Each row is a point on a landscape with many valleys, with its height.
A ball rolls from a point to the lowest of its 5 nearest points, and stops where none of them is lower. Distance is the straight distance between rows; heights are no part of it.
Somi height 8.05: [  8  44 -17  70  -7  36 -29   6 -34  -1 -58  -8 -22  28 -51  12   8 -15
 -41 -39]
kan height 4.71: [ -8  68  14   0  24  -3  19  35  30   6  -9  39  17 -21  19 -25 -48  11
  48   1]
Debaf height 5.08: [-68   2 -27  17 -19  24   2  46  13   7 -14  -1 -33 -27 -22 -43 -50  26
  -5 -62]
migan height 4.42: [ 51 -51 -45 -28  -2 -47 -29  -6  -1  -1  26  14   9   8  17  15  17  -6
 -31   4]
Zub height 3.09: [ 17  16  17  16 -14 -13  -9  11  25   3  -7  39  12   0  48 -40 -35 -11
   4   8]
gunuv height 5.70: [-44  32  55  -6  13  36  45  31   8  -7 -33  13 -17  24 -44  37 -20   9
  30  10]
Fefo height 5.00: [-76 -28  36   3   0  32  44  28  27 -10 -31 -19 -41   8 -47 -11 -20   0
  30 -14]
Bebo height 4.27: [-21   1  29 -33  39  14  28 -19   1  -7  16 -11  20 -22   3   9  -2  46
  51  41]
zezem height 3.34: [ 34  69  15  66  -1 -22  28  -9 -31   9 -10  16  21  50 -36 -12  39 -25
  -2   5]
lamiv height 4.57: [ 56 -32  -5 -48  32  -7  -3 -43 -53 -16  36 -13  -7 -32  14  19  61 -20
  28  25]
gutil height 3.36: [ 24 -31 -19 -13 -11 -27   2 -40   2   1  38 -29   0   7   8  -7  40  -7
  10  18]
givo height 4.38: [  1  -5   9  18 -12  -3  21 -22  10  -7 -11 -41   4  32 -36  28  15 -39
   9   4]
Retak height 4.89: [  2  -9 -21 -35  26  20 -13 -23 -42 -25  34 -10  19 -27  19  51  79 -21
  25  15]
kupef height 4.28: [-47   9  32  19  -5  15  21  35 -43  -6  -4   8  -6 -26 -29  29 -15  25
  -2 -25]
volo height 4.00: [-67   0   2  -6  43  44  18 -10 -13 -14  21  -7 -10 -46 -48  39   6  42
 -15 -36]
Zulov height 5.04: [ 42 -38 -22  11 -25 -49  -9 -15   8  -7  28  36  23  18  45  -6   9   1
   0  17]
soka height 3.73: [ 36  18  25  13 -14 -34  19  -5  25  -6  13  39  -9  11  26  -3  -3 -15
   5  29]
mupe height 3.71: [  8 -33  15 -47 -13 -21   4  22  17  18  36  28  34  -5  45  -9 -13  -1
  34  14]
devu height 5.18: [ 39 -13 -31 -44  16  -1 -52 -22   3   3   1 -25  17 -22   9  65  23  35
  -8  22]
fanel height 3.80: [-30  58 -15  11  18 -13  -3  44  11  -1  14  22 -38 -23 -17 -43 -42  25
  -7 -39]
rizir height 5.54: [ 21  19 -32  -3  -9   7 -21 -17  -6   7  -8 -27   2 -11 -28  56  20  -7
  24  21]
zapo height 4.13: [ 12  64  -6  46  19  32   2 -16 -14  22 -35  18 -31 -14   3  20   5  33
 -22 -31]
Bot height 4.33: [ 44 -54 -34 -12  44  -9  10 -21 -63   5  38 -31  15  -6   6   7  42 -54
  11  11]
Vopeb height 0.52: [ -3  45  25  47   9 -18   9 -37 -11   4  -5  16 -10  28  -3 -84   4 -30
 -12  -8]
zubu height 5.13: [-26   5  44  12  -6  33   8  -9  42  -4 -22 -28 -33  33 -51  -2  14 -35
 -13  21]
lomet height 4.08: [-29  37  12  31 -10  37 -29   5  20   0 -51  -8  -5  18 -13 -37 -13  -9
 -39 -19]
Pupe height 5.06: [-20   5 -11  32  33   9  -3  18 -38   8   3  14 -34 -53  -1 -17 -17  22
 -35 -35]
disum height 5.67: [ 17  -6   1 -42 -13 -11 -10   9  24   6  -2  21  44   1  36  18   4  32
  26  48]
gug height 3.37: [ 10 -47  14 -29 -20 -21  41  21  -5   7  54  16  20  12  24 -42  -4  13
  51   4]
Fepa height 4.97: [ 44  -8 -11 -10  -4 -65  12 -28  25  14  18  17  51  -2   8  29  22 -47
  22  54]
sedo height 2.87: [ 26 -30  -5  -1  -7 -35  40 -40  18   0  19 -22   1  22  -6 -31  10 -49
  19  22]
Rep height 2.73: [ 15  56 -22  48  24  11   3 -13 -28  -1   6  36 -29  -1   3  33  21 -18
 -47 -33]
sepin height 6.40: [-40   3  19  43 -29  22 -20  10 -20   8 -58 -23 -36  42 -59  -5  26 -29
 -29 -36]
tora height 5.24: [-23  16  12  30   1 -19  28 -29 -12  -6  -4 -35 -34  48 -55  -8  10 -40
  -1  -4]
mav height 4.14: [ 25  12 -28  18 -37  -1 -42  -2  26  11 -33  11  10  20  32 -24 -31  -7
 -25   2]
Nole height 7.54: [  3 -48  19 -65 -36  21  -8  34  52  30  -9   8  55  34  48  11 -14   3
  21  42]
viz height 6.21: [ 34  -4 -51 -13  17  -8 -29   8  11  11  19   7  21  -8   8  83  24  18
 -24   9]
Meso height 4.51: [ 27  -2  11 -20 -17  -7 -21 -16  27   0 -22 -13  37  27 -35   1  -9 -67
  25  52]
vor height 4.87: [-11 -46 -32 -34  -2   5 -31 -19  -9  -8  10 -28 -17 -22 -13  25  16  23
 -11  -4]
Noki height 5.05: [-38 -20   7  42 -12  24 -23  33 -11   0 -11  -6 -18 -10  -8  -9 -34  14
 -24 -39]
tekub height 2.69: [  5  34 -28  47  -5  -1 -19 -12 -11   7 -21  -1 -36   0 -11 -49  -9 -14
 -56 -47]
Visuf height 4.69: [-28  56   8   9  17  35  -4  28  10  10 -26  16 -15  -5  -5   3 -44  26
   5   3]
fom height 3.78: [ 47 -41 -25  -4  11 -56   2 -41  -6   2  40  -1   4   1   4  -2  13 -27
 -17   3]
zaz height 3.12: [-13  86  15  -6  -5 -16  -7  -4  16   7  -2  10   1  23  13 -56 -44 -14
   1  -7]
kame height 2.29: [  2   6  17  20  27 -18  50 -58  16 -28  31 -21  -8  12 -26  -1  27 -27
  28  14]
ses height 4.67: [ 42 -13  21 -15  -1 -32   0 -41  12  16  25   1  46   3  13 -11  30 -41
  54  55]
Bege height 5.69: [ 27 -57 -28 -51  10 -13 -37 -25 -12  12  24 -25 -15  -8  35   8  38  26
   3  12]
dafit height 6.06: [-22 -40 -24 -18 -31  24 -21  46  -7  21   2   8  28 -18  34 -24 -39  18
   5  -9]
Gapa height 6.00: [ 25  35 -19  17  43   3   3 -18 -21 -35  18 -11  -2  15 -32  60  34 -28
 -20  11]
Nek height 4.37: [ 52   5  23   2 -29 -31  -4  -1  17  -6 -15  42  44  19  38   3  -2 -33
  18  25]
dev height 5.17: [ 33 -18 -24 -60  -6   2 -33  64  -7  -4  11  19   6 -35  43  37 -11  70
   4   0]
tal height 5.50: [-22  41 -22 -14  -9  20 -39  55  21  13  -4   6   6 -34  29   3 -39  31
  10  -4]
lurin height 4.49: [  6   0 -46 -17  22 -12  -8  42 -13   6  44  22  -1 -47  25 -36 -18  42
  12 -34]
fep height 4.83: [-30 -35   8 -33   5  32  -7  18   1   2   8   8  13 -22 -23  26   1  68
   1  11]
rumok height 5.62: [ -4  28 -19   2  40  -9  37 -36 -33 -18  41 -10 -34   3 -30  18  26 -19
 -20 -42]
naki height 4.44: [  3 -15   0   0  -9   8 -12 -28   6  -6 -23 -14  13   2 -18  26   1 -10
  14  51]
latol height 4.60: [ 40  29   3   0 -12 -47  15 -26  12  -7  -8  11  14  36 -16  22   2 -45
   9  41]
fezi height 3.88: [ 37   3 -52  32  -8  -1 -23  23  16   1 -13   2  -3 -25  30  14 -37  24
 -32  -3]
Veke height 3.25: [ -3 -24  31 -32  -8  -7  27  39   4   0  13  25  49  -7  46 -38 -27 -21
  33   2]
pima height 4.32: [ 42  10 -24 -10  21 -19  20 -30   6  12  11 -18  29  -3  -6  38  22 -53
  30  36]
mafaz height 6.60: [ 45 -30 -21 -19 -32  19 -44  33   7  -5 -26  11  50  -4  43  24 -12  48
  -7  33]
bafa height 5.99: [-25 -13  33  28 -34   6  32 -27  17  12 -32 -37 -41  70 -69 -29  35 -48
 -12 -27]
sabe height 3.95: [ -5 -45 -18  -3 -23  10  -8 -22 -14  15  10 -52   5 -18 -11  11  25  -1
  31   8]
Kiv height 4.36: [ 28 -18 -25   9 -21 -24  13 -15  -1 -11  29  10  -4   4  -4  -9  -5  -4
 -28   0]
pebu height 4.93: [ 22 -10 -39 -14  48  -6 -31 -16 -49 -22  25 -34  11  -7 -10  54  32 -40
   3  23]
rulir height 4.03: [  5 -32 -24  15 -40   4 -37  -1   4   4 -20   7   9  11  39 -33 -37 -22
 -31 -29]
legam height 3.98: [-31  18  56  35  31  -6  77 -19  10 -33  -9   1 -32  17 -45 -14 -11  -1
  14 -20]
sig height 4.82: [-11  52  36  34  59   4  59   3 -44 -14  24  22 -36 -16 -21   6  -4  -1
 -16 -31]
Tonod height 5.38: [ 47  13 -38  -6 -32 -32 -12   2  17 -20 -33  29  30 -16  28  17   3 -22
 -11  47]
favi height 4.95: [ -7   1  15  -6  47 -21  37 -29  -6   9  50 -34  -9 -11  12 -17   0  14
  22   7]
Kabiv height 5.31: [ 10 -55 -18  -5 -57 -20 -23  -2  17  -1  -1 -13  16  40  12 -20  -6 -33
 -14 -12]
let height 5.96: [-31 -35  56 -49 -39  16  10  58  39   4  -6  10  44  12  11 -10 -15   1
  53  41]
gil height 5.30: [ 44  10 -16  16 -22 -12 -21   0   0   3 -33  20 -19 -15   3  48  14  10
 -32 -18]
kofeg height 5.16: [ 65  -9 -47 -27 -15 -33  -5  -6  17  11  10  33  49   6  34  28  24 -17
 -18  24]
Dovag height 2.75: [ 33 -22 -59  33   0 -25 -21   3 -24   5   8   8 -13  -9  19   8   2 -14
 -71 -28]
datep height 5.11: [ -1 -45 -35  20  -3 -19 -16  -1  -1   1  11 -20 -13   5  -8   8  16   2
 -27 -14]
Marak height 4.74: [ 49 -23 -40  -5   7 -28 -35 -17  -6  13  -4 -28  27 -10  -7  30  -7 -32
  11  12]
vom height 3.84: [  8  -7  22 -40  22   0 -31  -8   1   4  13  -5  28 -29   1  43   9  62
   7  26]
Refi height 4.86: [-11  40  29  35  -6   6   6  28  -4   1 -40   6 -23  24  -9 -56 -16  -8
  -8 -13]
tobug height 4.66: [  3   6 -17 -15  35  12  34 -14   7  -5  32  -8  -5 -21  -5  47  20  14
   2  27]
kul height 3.48: [ 19 -11  18 -34   9 -45  33 -23  16 -14  50  13  41  -5  43 -28   3  16
  34  57]
Rel height 5.23: [ 12 -25 -22  19  -8  -8  -3 -28 -29  -9   8 -47   5   0 -38  16  13 -62
  17  -1]
Sava height 4.72: [ 29 -61 -40 -38  25  12 -40 -29 -56  -2  16 -29  16 -27   5  35  45 -28
   3 -15]
zuno height 4.91: [-13 -42 -25  19 -28   5 -27 -12  13   1 -24 -30 -12   3 -35   9   3 -31
   7  15]
duvi height 6.04: [ -8 -56  15 -86 -36  14  12  41  29  15   0   5  31  -5  42 -22 -15  14
  44 -18]
Mafeg height 3.29: [ 62  59   0  17 -21 -41  10 -21  15  -8 -19  29  27  36  43 -31  -9 -47
   9  32]
kemok height 4.39: [ -7  80  37  43   4  13  32 -16 -22  -5 -20  17 -23  33 -49   9  19   0
  12  -7]
ribok height 4.29: [ -1 111  16  13  33 -14  13   4  34   3  -3  53  19  33  -4 -32  -1   1
   5  15]
Vovo height 2.98: [-23  59 -14  24  14  -5  12  29   7   4 -14  22   0  37  -5 -62 -41  37
 -35 -60]
pedud height 3.96: [ -1 -10  -6 -11 -25  32 -29  40  23   3 -32  15  30  -3  37  -7 -25   9
  13  -1]
san height 3.52: [  7  -7  11  -6  -9 -14  10 -49  14 -10   3 -15   4   7 -15  11   7 -50
  34  50]
Sonir height 5.80: [-18   6  10  55 -25   8  -4  -9 -20   1 -29 -27 -40  37 -30 -21   3 -10
 -21 -36]
nak height 3.35: [ 23 -17 -15 -36  -3 -19 -40  41  -7  -9  21  26  15 -22  46  -3 -12  48
   1  -5]
ruva height 4.30: [ 16   9  48 -17  -7 -33  65  18   7 -16  29  42  10   1  21 -12 -16  12
  27  27]
pir height 4.73: [-44 -49   0 -22  -5  27 -11   3  -2   8   5 -14 -10   3 -11  -9  -4  35
  12   3]
zisin height 5.56: [  6 -65 -15 -29 -45 -32 -24 -17   7 -10  -6 -34  44  31  14 -38  -2 -59
  16  29]
nafa height 4.88: [ 12 -16  -8   4  22  -4 -34  22 -15  18   2   7   5 -35  19  32  -2  49
 -35  -8]
tul height 4.20: [  3 -61   0 -28 -17 -19  -8   8  23   3  38  -2   4   5  13 -28 -13  13
  -2  -6]
sipe height 7.38: [-63  64  38  27   5  36  11  35 -11  -1 -65  21 -22 -22 -35  22  -7  14
 -15 -25]
Gaf height 5.90: [-31  34  53  42 -15  59   6  32  24  -3 -73   5  -9  35   8 -43   9 -33
  -1   6]
Ruko height 4.09: [ -4 -48  19   7   9   1  14 -40  -1  -4   6 -31  -6 -25  10 -49   9  -1
  47  18]
Kelel height 5.12: [ 29 -22  53 -18  18  -6  41 -45  -8  -6  17   5  20 -12  10  23  41 -23
  80  69]
ripil height 1.92: [ 17  45   0  32   8 -20 -15   4   7  -7  15  17 -14  24   5 -77 -38  -5
 -44 -29]
Gek height 5.95: [ 14 -10 -19  25 -37   4 -36  26  -6  10 -49  16 -17  30  -5  26 -10  -2
 -28  20]
Pevak height 3.94: [-16  90  22  10  31   2  17  27  21  10  20  22  -7  19   6 -39 -40   2
  10  -5]
nakef height 4.65: [-25 -84  30 -62   8  27 -18   0 -21 -16 -25 -31 -16 -30   8 -38  11  40
  44  28]
bil height 5.91: [ 36   8 -16  -1 -10 -25 -18  -5  22 -13   6  32  40 -22  40  44   2  21
 -17  29]
lem height 3.66: [ -1 -18  17  20 -12  -5 -10  -5  10  13  -4 -16 -17  42 -31 -14  -5 -34
 -15  -1]
sonim height 6.29: [-10 -27 -45   6 -15  16 -42  -7 -13  -4 -16 -47  -4  -2 -43  58  29 -23
 -33  -8]
Lete height 3.68: [-16 -30  15   1 -34   2  -5  13  28  -5  -6   2   5  19  13  -1 -16   1
   3  19]
nen height 2.68: [ -6 -10  16  21 -22  -9  19 -16  20   6  10   8 -14  19   0   7   0  -8
   5  16]
duno height 5.33: [  7  83 -28  49  18  23  -9  -3  -1  10 -35  12   0  21 -14   3  28  -4
 -14 -23]
tak height 4.99: [ 11  67  10  28  39  -3  17  23 -21 -12  22  25 -25 -21   3   4 -18  12
   1 -13]
seni height 5.66: [-56 -52   8  13   7  14   3   4 -31   8  -6 -15 -47 -34 -33  16 -28  42
 -44 -49]
gok height 2.49: [ 38 -34  13 -54   5 -52  13  16   2  -1  40  38  16 -10  49 -22 -11  48
  28   7]
Lop height 5.84: [-37 -31 -19  14  12  27 -13 -38 -19  -7  -6 -63 -25 -25 -28  13   9  11
  -2 -20]
safof height 5.03: [  9  -6 -33 -18  44  -2 -10 -31 -10   7  43 -10 -13 -27  17  11  35   1
   1   1]
Getum height 3.42: [ -2  17  43  -2   3  18  -3  28  32  -3 -48  31  14   1  15  -1 -25   5
  29  14]
mir height 5.86: [-28   2  27  24   5  18  13 -13 -31 -11   3 -20 -44  18 -51  12  12  -7
 -18 -35]
punor height 5.98: [-24 -35   0 -31 -18  23 -27   8  16  22 -23 -12  25   1   7  33  -6  44
   0  26]
Gelo height 6.01: [ 17 -85 -38 -32 -36  -2 -65  -9   2  10  10 -55  -1 -13  -5  -6  14  25
 -11  -7]
Gub height 3.67: [ 52  56 -10  39  11   1   7  13 -26  14 -12  23   6   0 -12  38   3 -13
 -33 -14]
badi height 5.36: [-41 -14  34 -15 -19  35  25  25   7  13 -13  -8   5  -1 -20  19 -17  33
   1  10]
givol height 6.89: [ 24 -70 -39  -4 -20   1 -51  14 -33   3 -17   0  11 -13  32   6 -12  53
 -42 -12]
Fodu height 4.31: [ 26  14  -5  32  20  -5  14   4  -6  -5  15   5   3 -24  32  -5 -19   4
  -7  -4]
siku height 4.06: [ 13 -44  28 -47   4 -27  20 -26  33  -1  31 -15  42  10  10 -16   6  11
  53  58]
sez height 5.27: [-18  37  26  15  10  -2  44  22   5  -2   6   1 -16  -2  21 -89 -41 -25
  30 -12]
zuf height 5.58: [ 22  -1 -40   3  32  -8   1 -33  -9  10  47   1 -14  -7  -2  63  35 -22
 -29 -27]
Devi height 4.78: [ -4  -8   9  30 -18  12 -13 -16   1  10 -26 -31 -47  23 -64   6  -4 -40
  -6 -17]
navo height 4.05: [-37  35  32  -6  44  -3  43 -30 -15 -15  40  12  -5 -21 -10  43  -1  31
  17   9]
pivo height 3.65: [ -2 -18  -6 -28  24 -17  -3  25 -37  -1  37  31  18 -29  18   4   4  47
  -4 -13]
kapad height 5.07: [-15 -63  17 -48 -19  19 -27 -14  37  -3  13 -31  24  24  21 -36   6  -8
  24  37]
Piz height 4.55: [-55  16  23  14   5   2  28  18 -18  -6  -8  16 -40 -21 -15 -26 -24  18
 -14 -52]
kef height 5.09: [-58  12  -6  -3 -17  37  -8  -7  -8 -20 -13 -15 -14 -23 -18  71  -2  38
 -12  -3]
barob height 3.86: [-10  45  -5  41  19  -1   0  -8 -30 -16   0  14 -19 -15  -3  63  18  15
 -27 -24]
tini height 5.42: [ -4  -3 -40   6  22   3   5 -36 -10 -18  33 -32 -18 -12 -28  29  26  -9
  -9 -20]
pife height 5.89: [-31  -4 -35  24   1   8   6 -44 -38 -13  11 -53 -14 -15 -43  20  26  -4
 -38 -39]
memu height 6.62: [-21 -10 -10  24 -28  16 -26  -6 -34   2  -7 -20 -49  30 -57   9  -6 -10
 -51 -60]
Bigi height 2.06: [ 35  48  17  41   0 -17  16   0 -28  11   7  14  -7  13 -18 -24  11 -31
 -11 -20]
pifuz height 3.56: [ 37  69 -40  27  -4  -6 -23   4  16  -6 -10  16 -16  -1   4   8 -18   8
 -43 -12]
pugon height 5.97: [ 56  12 -42  14  11 -23  11   4  -1   2  -2  42  19 -38  42  35  17   4
 -32  11]
bir height 3.31: [-18 -14  44  14 -13 -17  22  -9  23  12  11   1  -8  25  -9 -23 -14 -10
  18  23]
Pap height 4.58: [ -8  32  12   6  36 -23  29  20   4  -4  22  28   7 -28   7  56  -6  29
  11   5]
lim height 4.35: [-42 -27  47 -30   7  27  23  -4  41  -7  -6 -13  25  -9  -3  -8  -2  -2
  48  43]
zug height 5.10: [ -6  58 -31  54  35   9  19 -28 -45 -25  28  -4 -35  13 -33  20  49 -23
 -13 -59]
Vuma height 5.21: [ 15  15  38  13 -31  -5 -18  18  37   5 -50  21   1  38   6  -9  12 -27
  -6  11]
rotof height 4.41: [-23 -11  31  23 -15  17  18  26 -27  -7 -16  13 -25  -7  -1 -37 -34  -1
 -11 -15]
bibap height 3.87: [ 40 -56 -29 -17  -5 -31 -17 -25  12   8  20 -22  11  18 -12   5  20 -30
 -23  13]
dud height 4.68: [-24  -8   1 -48  25  34 -11 -34 -14   1   8 -11   0 -61   2  48  47  37
  21  19]
Nug height 3.03: [ -7  51  36   2  18  14  57 -32  21   3  11 -10  -9  24 -36  21  16 -15
  35   8]
zeme height 3.38: [  8 -27  15   5   4 -30   3 -37  12  -3   6 -23   9  28 -26 -24  -9 -46
   5   1]
zapu height 4.75: [  7  65 -49  23 -12  12 -24 -10  40   6 -41  18 -10  37 -10 -25  -2 -17
 -40  -4]
padib height 0.84: [-11  -7  41 -26 -26  28 -16  32  40  16 -16  17  38  -1  41 -13 -30 -44
  19   7]
Palu height 5.34: [ -7  56   3 -13 -22  41  12  40  55   8 -42   4   5  55  18 -39 -18  -8
 -41 -21]
gezev height 4.84: [ 14 -94  10 -39 -31  12  -9 -22   1  15 -25 -49  13   3   2 -24  31 -20
  56  37]
vodo height 5.94: [ 14 -43 -13 -23 -26  22 -40  -4 -34  20 -43 -42  29  -4 -16  38  32 -29
  21  34]
nosep height 5.25: [-37  50  51  29  34  -4  58  17 -29  -9  -8  18   0  26  -2 -52  -9 -26
  25  -4]
godot height 5.19: [-16  57  -9  39  28  12  10 -17 -36 -26  23   2 -22  37 -47  57  32 -10
 -20 -39]
moda height 4.26: [-16  -2  13   4  41 -33  39   5 -26 -11  41  12  -4 -28  12  20  12  53
  -9 -22]
fumut height 4.50: [-52  42   0   3  -9  38   1  68  24   3 -12  -1 -20  12 -35 -43 -41   8
   0 -42]
Lun height 4.79: [ 10 -52   1 -66  24  25  -9 -42 -51 -14  34 -18 -44 -45  18  11  47  16
  34 -14]
pivi height 5.22: [-42 -19  28 -16 -18  50  -6   0  29   7 -20 -17  22   2 -12  16  12  13
  22  49]
fome height 5.02: [-48 -59  36 -56  -8  32   7  -2  29   9 -19 -11  16  -2   6 -29  11   3
  72  61]
bara height 6.87: [-16  18   1  32 -20  26 -14   3 -18  10 -48  -7 -31  40 -35  25  19   2
  -9 -23]
Sazes height 5.81: [-31 -34  -5  32 -20  18 -29   8  -4   1 -23 -14  -5  -7  12   8 -32  28
 -34 -12]
Ziro height 2.70: [ 37 -18 -15 -50  30 -15   3  13   3   2  47  -3  22 -24  30  19  24  43
  11  20]
deti height 6.48: [-58  27  51  20  -2  51  21  15  21   6 -41   0 -29  33 -55  20  14  11
 -11   0]
gepof height 5.64: [ 30 -47 -24 -19 -43   7 -19   6  29  10 -22   6  32  21  61 -28 -29  -9
  -3  11]
ludim height 4.92: [-20   2  -8  17   6   2 -10 -23 -16   6  19 -17  -8 -10 -22  52   0  10
 -12  -3]
logi height 3.81: [ 61 -36 -56   9   3 -38   0   4 -13   6  32  44  -9  -4  45 -16   9 -20
 -38 -12]
Gipek height 3.64: [ -8 -43  23  -4  10   7  18 -24  13 -10  -6 -16  20 -12 -10   6  23   6
  55  46]
mizo height 5.41: [-23 -44 -25 -14  13  11   7 -31 -12 -11  24 -21 -14 -29  -7  -6  20  27
 -21 -26]
Mikol height 6.07: [ 40 -18 -32 -46  -4 -37 -24 -20  12  10  -6  -8  30 -11  22  61  37  27
   5  41]
neke height 5.48: [ 14  -6 -38 -38  -4   8 -30  65 -12   6 -17  28  31 -39  37  19 -29  56
  43 -11]
pozit height 3.05: [-23 -39  58  -9 -12  28  10  45  21  22   3  10  -1  16   2 -46 -25 -20
  14 -16]
Vos height 3.74: [-30  41  24 -30 -30  36   1  66  58  27 -14  -7   4  -7  26 -29 -27 -43
  22 -39]
Bonod height 4.21: [-22  74   3 -16 -16  14  -6  41  39   5 -17  27  30   7  17 -22 -39   8
   0   1]
mevim height 3.93: [-16  59  14  41  40  21  30 -15 -30 -25  15  39 -31   4  -6  58  21   3
 -20 -39]
kage height 4.76: [ -6 -35  13 -35  -9   9   3  34  23  13  20  11  32   9  13  -5 -24  37
  40  20]
vam height 4.19: [-13 -47   6 -45  -2  19   6 -18  -9  -2 -13 -31  -1 -16   1 -10  16  21
  30  51]
muso height 5.77: [ -8 -50 -14 -78  11  -6 -27  13   3  15  16 -17  -2 -19   8  -4   2  58
  13   6]
vig height 4.54: [ 35  94 -40  40  13 -30   0  -4  12   3  -9  25   6  24  -4   5  21   5
 -45  -1]
Vik height 5.49: [-45  13  15  32  18  37  45 -12 -45 -15  18  10 -38   2 -41  13   0  16
 -33 -62]
Tele height 4.45: [-26  61 -43   9  39 -22 -13  64  -1   8  37  14   2 -47  19   4 -42  17
  -7 -20]
fugo height 5.15: [ 59 -13 -12   0 -17 -66  17  -7  13  -6  36  44  44  17  42 -17   1 -55
   9  27]
bibuv height 4.85: [  5 -54 -37   3 -14  22 -40 -15 -39   1 -23 -74  13   1 -30  23  18 -22
  15   8]
Beb height 5.01: [  9  51  -4  -4  29 -21  12  25   7  -1  23  26  12 -33  30  -7 -59  16
   9   2]
zoset height 1.32: [ 46 -33 -11 -62  10 -39 -22  11 -30   1  48  39  32 -16  57 -19  19  40
  -2   9]
fos height 4.18: [-14 -53  38 -24  -2 -13  32 -24  33 -11  10 -12  41  11  22 -46   6  -6
  37  43]
basik height 2.90: [ 21  -5 -40  28 -64  31 -57  12 -23  -3 -48   0  11 -25   6  53 -21  24
 -40  -2]
Vebo height 2.91: [-18   6  37   6   1  -7  34 -29  26  -9  12  -7  -1 -12 -24  30   6   8
  35  11]
zitom height 4.63: [-39  15  60   9  20   7  84  18 -13  -9 -25  15 -46  25 -12 -69 -24 -16
  21 -14]
Pup height 3.99: [-18  -4  34  16  -8  13  34  27   2  -6 -16  14 -28  -4   3 -28 -24  -4
  19 -11]
gol height 1.45: [ 32  34 -43  61  23 -15  -2  -9  -4  -1  18   2 -39 -18  16  -3  -5 -16
 -59 -43]
Falip height 5.55: [-19  63  -7  10 -17  33 -34  56  14  11 -60   1  -9   7 -32  -8 -50  18
  -8   0]
vin height 3.55: [-54   6  35  -3  30  20  41 -15  -3 -12   7 -12 -21 -20 -27  34   7  23
  -7  -5]
dul height 3.40: [-29 -42  40  -1 -13   0  32 -19  12   5   6 -20 -15   7 -18  -9 -20 -14
   7  -3]
zazab height 1.65: [ 17  16  43  38 -12 -32  55 -47  -6  -8  33   7 -17  22 -18 -12 -11 -24
  -8  -6]
Bizod height 3.82: [  3  27  36  -1  -1  -2   0  -7  -3   6 -16  28   6  -8   5   6  11  -4
   6  17]
fad height 4.40: [-11  62 -11  26  41 -37  27  11   1   5  39  35 -21 -17  18 -42 -31  15
 -13 -31]
navem height 4.70: [  7 -11   1 -32  50  -3  26 -44 -28   2  39 -20  -6 -49  10   2  40  25
  33  23]
mene height 2.47: [ 24  34 -60  49  -3   0 -25   8   5  -6   1  -6 -28 -16  16 -22 -26  24
 -66 -36]
takop height 3.61: [-14  58 -28  14   3  11 -35  18   0  18 -13  12 -13 -19   2  14 -44  46
 -55 -34]
mora height 4.34: [-17   3   4 -29  -4  -3   9  44  20   6   6  15  39 -18  44 -25 -40  21
  42   1]
rutiv height 3.76: [-20 -24  42 -18  -9 -10  32 -36  20  -5  12 -21   4  16  -2 -46   0  -9
  23  11]
Detel height 6.05: [-39 -32 -18  -7   2  10 -37  47 -35  -5  -4  12 -10 -38  12 -12 -20  48
 -20 -22]
lemuf height 5.93: [ -6 -45 -30   4 -21 -13 -20   3  11   2  -3  -6  -6 -10  13  46  17  30
 -25  15]
Gitun height 2.82: [  4   3 -23  36 -18   1 -23   6   8 -10  -2   0 -15  17  11 -63 -28 -19
 -52 -33]
lav height 5.73: [ 21 -20  17 -16 -58 -17 -16  -2  36   1 -51   7  23  34  -5  -1 -19 -52
  -2  28]
zabas height 1.85: [ 33  20  -1  35 -16 -48  -9 -18  -3 -23   9  12   5  13  30 -70 -13 -37
   5   3]
sanis height 6.54: [ 10  43 -15  -3 -36  10 -33  10  45  10 -69  12  28  54  37 -41  16 -46
 -13  13]
nik height 5.28: [-25  18  20  12  -4  30 -13  19  32  10 -27 -15 -27  47   6 -83   2 -33
 -36 -37]
guzo height 3.85: [ 52 -35 -51 -24   4 -26 -21 -20 -16   9  51 -16  11  -4   2  23  45 -27
  -6   9]
mef height 5.14: [ -8 -51  -5 -67  23  31 -40 -27 -39 -20  12 -30  -8 -57 -13  18  27  40
   8  -7]
Zir height 2.10: [-10  22 -40  25 -28  29 -47  13  -7   4 -40   5 -24  -9  -1 -23 -28  18
 -58 -26]
bazus height 4.25: [-29  10   4   0  22 -23  16  22 -27  -3  28  17   1 -35   4  23   2  42
  -5 -31]
Gir height 5.20: [  1 -39  21 -46  18  30 -24  -8 -32  -2 -17 -28  -9 -39  10  37  37  41
  41   9]
kopo height 4.48: [-47   0  41  18   1  26  34  20  -9  -3 -25   6 -33  20 -31 -39 -13 -12
  11 -32]
tib height 5.63: [  2 -39 -14  14  13  -9   6 -41 -11  -9  13 -38 -18   7 -29  -3  23 -21
 -20 -21]
vuka height 3.57: [ 29  39  25  19   7 -22  -2  -7   1  11   0   7  -4  18 -14  44  14 -15
 -17  13]
kar height 4.77: [-47  52  38   1  -1   5  36  40  14   0   6  10  -4  14 -18 -73 -28 -19
  25 -32]
tolan height 3.47: [ 42  55   5  29  -1 -30 -12 -12 -14 -12 -32  30   6  21  -7  -4   3 -35
  -4   8]

For each start below, name the point where the ball stops.
fumut | Vopeb
tini | gol
mef | zoset
pife | gol
kar | Vopeb
Pupe | zoset
Tele | Vopeb
Debaf | Vopeb
viz | zoset

Call two points neighbours if one is among the 5 nearest of the other. Go from one point of each pair to the other, from neighbour to neighbour, staying as low as possible. Name the highest point that can't be avoided.
Zir / zazab | tekub
Vopeb / zazab | Bigi
gol / Zir | mene
padib / zoset | gug
